Each scene shows the same named points in several views. A view is turned or mirrored, shifted and resized as a whole, has a little noise and may leave points out.
In the rows, zero is written as 128.

Scene 1
View 1
gik: [119 129 151  92 129  93  90 121 168 150 122 129 126 169 142 155 136 155
 107 110]
budig: [133 162 136 102 133  66 123 135 160 114 142 125 107 187 128 154 145 128
  84 144]
zoz: [136  83 169 147 127  73 130 116 145 165 151 112 115 152 155 172  84 150
  95 128]
remev: [105 181 119  64 153  84  86  96 155 140 143 144 124 157 136 136 150 154
  83 126]
Vude: [135  74 178 138 114  85 112 127 157 169 127 110 121 159 153 175  92 153
 111 111]
bogu: [121 148 143  92 130  87 100 129 167 133 126 129 118 179 134 154 145 143
 100 122]
Nadi: [129 106 159 121 127  84 110 119 155 157 136 118 119 158 150 162 106 153
 103 121]
Sir: [110 111 155  84 132 108  69 107 167 176 110 130 137 150 148 152 126 171
 118  92]
Vuvi: [124 155 140  96 132  77 108 127 161 131 136 128 114 179 132 151 144 139
  92 132]
Rozam: [128  50 190 135 106 105  90 129 169 185 106 108 128 155 157 178  91 164
 130  89]
pozin: [130 140 145 111 127  73 119 129 161 130 140 122 112 179 134 156 132 135
  91 136]
dat: [106 148 138  72 141  98  76 102 164 158 126 137 133 154 141 143 142 161
 101 111]
dopa: [143 119 160 136 118  65 137 145 159 127 142 113 104 186 137 170 119 128
  92 142]
View 2
Sir: [124 118 164 132 122  55  96 154 102 117 117 117  96 159 148 189 191 147
 180 173]
remev: [159 153 164 144  86  84 114  83  35 148 132 133  91  85 129 165 180 124
 202 146]
pozin: [133 139 157 164 150  85 134 127  83 143  97 144 102  83 102 125 133  89
 158 164]
Nadi: [111 145 148 159 166  77 126 161 110 122  87 141 112 131 123 156 129  98
 147 161]
gik: [128 120 166 145 140  67 114 146  97 129 107 126  98 120 120 154 166 121
 168 172]
Vuvi: [139 135 163 156 132  82 128 116  71 146 107 138  96  83 106 131 149 102
 169 163]
Rozam: [ 88 106 150 149 202  51 111 224 169  99  74 125 112 186 130 167 136 117
 127 184]
budig: [145 142 161 163 136  89 139 105  62 153 103 144  96  58  93 110 134  87
 163 162]
zoz: [ 96 169 137 176 193  87 137 175 128 115  70 153 124 148 123 157  98  78
 129 151]
Vude: [ 97 133 147 162 194  69 126 192 140 112  73 141 115 154 119 151 117  94
 127 169]
dopa: [123 138 153 174 179  86 145 143 100 140  81 149 107  83  87 105 105  72
 136 165]
dat: [129 140 162 136 112  68 101 136  80 123 120 127  97 140 150 191 185 136
 185 159]
View 3
Nadi: [ 96  85 119 102 103 185 132 122  91 133 102 109 119 136 145 139  88 160
 185 156]
remev: [123 159  31  62 134 245  70 106 124 132 120 118  79 151 157 134  38 173
 143 137]
dat: [ 97 116  53  91 131 207  66  95 117 125 110  98  91 139 125 129  43 173
 149 135]
Vuvi: [122 147  70  78 134 234 135  86 106 131 101 120 110 163 148 140  76 151
 182 158]
bogu: [113 137  69  89 142 216 130  74 107 129  97 109 109 159 130 139  71 154
 181 150]
pozin: [121 136  93  79 124 227 153  97  98 135 101 124 116 161 152 147  86 151
 188 162]
Sir: [ 74  87  62 117 133 173  55  91 113 118 102  83  93 122 101 119  38 172
 151 128]
Vude: [ 79  57 150 124  92 156 148 124  76 126  94  99 135 125 128 139 104 155
 197 162]
Rozam: [ 53  23 150 150  98 121 132 110  77 115  84  77 139 108  93 125  95 153
 194 152]
budig: [139 164  75  64 134 245 162  88 102 140 104 132 114 171 163 149  87 148
 190 165]
dopa: [122 123 128  88 115 213 193 103  81 137  92 128 134 160 158 152 112 141
 213 174]
View 4
bogu: [170 112 123 138 159 134 144 123 117 110 117 153 118 146 110 154 125 133
 108 131]
Vude: [155 107 141 116 123 187 142 114 114  92 100 156 133 151 122 101  98 151
 116 115]
Vuvi: [164 115 119 132 157 127 147 121 118 113 127 146 127 152 109 160 127 130
 111 132]
Rozam: [164  95 148 126 127 202 134 122 108  80  74 171 120 140 120  82  91 163
 114 108]
remev: [172 111 128 131 175 102 144 153  92 105 128 139 130 161 108 173 142 138
  83 144]
pozin: [159 118 118 126 147 140 148 112 124 116 128 144 132 153 114 150 119 129
 114 127]
Nadi: [156 110 134 119 136 162 143 123 107  97 112 150 136 156 119 121 109 147
 107 123]
dopa: [152 122 117 119 129 160 153  95 137 115 130 144 137 154 117 137 105 127
 129 119]
dat: [177 100 135 135 168 126 138 151  89  95 106 154 120 152 108 151 133 148
  87 136]
gik: [172 105 130 138 157 143 140 133 106  99 105 158 117 146 110 140 122 142
 103 128]
zoz: [145 114 138 103 114 178 146 115 110  95 118 141 153 164 127 103  99 150
 113 117]
Sir: [180  91 143 140 167 144 132 154  84  85  87 164 112 145 109 132 126 159
  86 130]
View 5
gik: [126 141  81 184 123 109 146 108 131 108 167 159 106 132 119 169 122 157
 120 105]
dat: [132 136  65 184 127 110 140  77 126 116 159 166 111 130 103 173 129 162
 114 107]
Vude: [136 163 128 195 120 137 160 142 126 116 177 137 105 129 133 171 104 132
 157 114]
remev: [123 116  43 165 139 111 141  71 122 120 146 167 115 130 108 174 154 153
  95 118]
Vuvi: [115 122  69 167 137 105 152 119 130 105 159 153 110 131 133 167 144 141
 106 119]
budig: [109 114  67 154 142 105 158 133 132 101 155 147 110 132 143 165 158 129
 100 126]
Rozam: [147 182 140 215 106 132 153 135 128 113 189 144 102 130 121 173  75 153
 169 100]
zoz: [137 160 126 182 128 155 167 138 116 126 169 130 112 127 133 175 122 116
 153 128]
Sir: [140 152  80 201 119 109 135  77 129 117 170 169 106 132  98 175 105 176
 129  98]
bogu: [117 126  71 172 129 100 148 118 133 101 163 157 109 131 131 167 135 150
 110 111]
Nadi: [135 151 104 183 127 134 157 123 123 118 167 144 108 129 125 171 122 134
 139 117]
pozin: [118 132  91 168 133 118 159 140 130 105 164 142 109 131 142 167 139 128
 120 121]
dopa: [115 132 103 165 135 122 167 161 130 102 164 136 111 128 154 166 140 116
 126 128]

In a view up to two points have been moved. Name them for each view, in the order of its rows, or write -.
view 1: Sir
view 2: remev, dat
view 3: -
view 4: -
view 5: pozin

Scene 2
View 1
suza: [ 86 106 131 119 134 194 169 139 151 131  94 162  69 118  82 138 174 103
 151 119]
Dud: [ 88 136 134 121 155 131 110 109 114 129  83 139  85 110  81 144 155  92
 106 117]
zuke: [123 149 135 109 152 137 116 120 116 101 123 131 101 109  93 122 143 109
 116 122]
bam: [ 74  90 119 116 125 222 194 152 171 141  81 182  50 123  76 143 188 102
 165 114]
Tib: [ 97 116 128 118 136 187 158 142 145 122 101 160  75 117  84 134 170 105
 148 122]
nelub: [ 80  82 154 140 162 107 139  83 152 188 122  96 151 135  74 196 119 150
 172 145]
Ger: [120 136 138 120 153 133 129 115 126 113 137 118 119 116  93 139 132 125
 139 136]
vik: [110  94 132 122 136 196 187 138 177 133 130 142 101 128  85 150 152 133
 188 133]
risum: [ 34  74 139 136 145 148 153 103 148 202  50 151  81 127  61 186 170 102
 148 120]
lede: [129 158 143 118 166  90  86  95  95 110 131 103 134 109  92 136 121 116
 106 133]
tabi: [ 75  67 134 129 133 194 197 133 186 169 102 149  93 133  75 172 162 134
 196 133]
giko: [124  99 144 128 150 148 162 118 168 143 158 104 148 136  89 164 124 159
 187 148]
View 2
lede: [149  86 117  86 136 113 158 126 150 133 149 117  91 126 178 143 119 115
 184 124]
giko: [157 111 122  95 172  73 132  28 129 129 134 105  97 110 202 125 134 112
 195 100]
Tib: [104 125 110 100 165 104 132  69 135 123 131 102 103 129 178 104 137  92
 183 147]
bam: [ 66 151 104 105 179 107 118  54 128 117 117  97 115 136 171  73 151  74
 175 173]
Ger: [147  97 126  92 157 101 151  88 138 127 143 114  92 125 186 138 128 105
 191 128]
nelub: [151 105 101  98 147  74 118  28 132 134 132  90 105 100 198 117 118 122
 169  62]
Dud: [113 101 102  97 136 119 142 124 148 127 138 110 100 128 166 121 121 103
 168 138]
suza: [ 88 133 108 100 169 106 129  71 135 119 124 103 106 132 172  96 141  84
 179 163]
risum: [ 78 125  74 105 128 107 106  70 141 129 121  80 121 112 166  77 119 105
 137 108]
View 3
vik: [144 189 117 174 158 170 144 135 158  78 107 154 149 116 124  97 116 144
 164 158]
bam: [165 194 137 156 186 138 109 146 152  49  93 159 165 131 117 114 150 120
 176 172]
Ger: [124 143 145 181 125 143 168 112 133 129 109 160 155 129 120 121 122 149
 136 133]
Tib: [147 172 150 164 158 131 126 127 145  86  97 164 163 130 121 123 144 131
 157 156]
zuke: [126 136 161 174 125 126 152 109 129 135 100 164 160 134 122 138 133 145
 135 131]
nelub: [139 152 109 221 143 190 215 116 129  88 139 142 136 141  98  75  97 127
 166 119]
tabi: [167 198 108 189 190 181 155 140 146  30 121 147 149 138 101  81 125 116
 192 156]
giko: [124 165 113 200 135 183 183 122 148 106 121 147 137 122 114  89  92 150
 157 135]
lede: [116 109 166 192 107 130 186  94 116 158 111 164 155 140 112 134 124 146
 125 110]
risum: [178 149 146 195 181 142 172 123 113  45 121 158 162 166  91 106 161  86
 178 130]
suza: [156 175 147 164 166 137 128 133 143  75 100 162 163 132 116 117 144 125
 162 158]
View 4
zuke: [138 142 146 129  91 156 137  80  74 132 125 119 129 151 147 103 197 113
 145 167]
Ger: [152 152 145 123  98 162 121  99  75 142 140 129 135 139 149 104 198 112
 153 168]
suza: [131 144 161  98  81 146  64  66  88 129 143  93 129 165 166 131 176  89
 165 176]
tabi: [157 150 161  80  94 151  21 104 103 138 169  98 140 145 182 145 169  76
 177 180]
nelub: [196 147 146  95 129 172  66 162 102 154 158 141 152 109 171 118 178  97
 154 179]
bam: [121 150 164  96  73 140  51  47  89 131 148  81 129 174 166 137 174  84
 173 175]
Tib: [129 147 157 106  80 146  78  64  85 129 139  96 129 164 161 124 181  92
 161 173]
risum: [173 102 171  80 105 152  46 105 116 127 118 108 137 158 181 130 133  81
 134 190]
Dud: [148 117 156 118  94 156 121  80  88 125 110 116 125 158 152 105 168 107
 132 173]
lede: [158 133 138 137 110 168 161 110  77 138 121 146 135 134 138  89 200 129
 128 167]
vik: [141 171 152  97  92 150  48  95  87 144 175 103 140 142 167 134 196  89
 184 171]
giko: [176 167 145  99 116 168  64 146  93 153 177 133 147 115 165 125 193  99
 172 170]
View 5
Dud: [155 119 102  88  83 104 133 138 106 128 153 109 131 135  87 152 170 141
 112 127]
bam: [135 174 124  88  99 106  91 138 114 163 151 108 100 122 185 187 160 128
  94 131]
Ger: [153 133 116 114 104 107 127 133 109 160 153  94 131 160  65 148 145 125
 114 137]
zuke: [155 126 116 111 100 107 111 134 109 143 155 103 135 140  60 152 155 134
 117 127]
risum: [140 151  94  55  78 104 164 143 112 139 147 105 113 145 190 169 179 130
  92 134]
lede: [163 106 105 113  96 102 143 134 107 141 152  91 145 165  22 132 153 134
 124 132]
giko: [138 165 120 117 117 105 146 136 114 205 143  71 118 198  93 148 130 106
 104 150]
Tib: [141 155 123  99  99 105  97 140 111 158 151 107 115 130 130 173 156 129
 103 129]
vik: [136 169 122 100 107 105 127 136 115 187 146  90 110 169 136 164 145 114
  97 140]
tabi: [128 182 117  88 105 105 131 136 119 190 145  87 100 166 181 172 149 113
  89 143]

In a view up to two points have been moved. Name them for each view, in the order of its rows, or write -.
view 1: nelub
view 2: lede, Tib
view 3: tabi
view 4: bam, giko
view 5: risum, vik
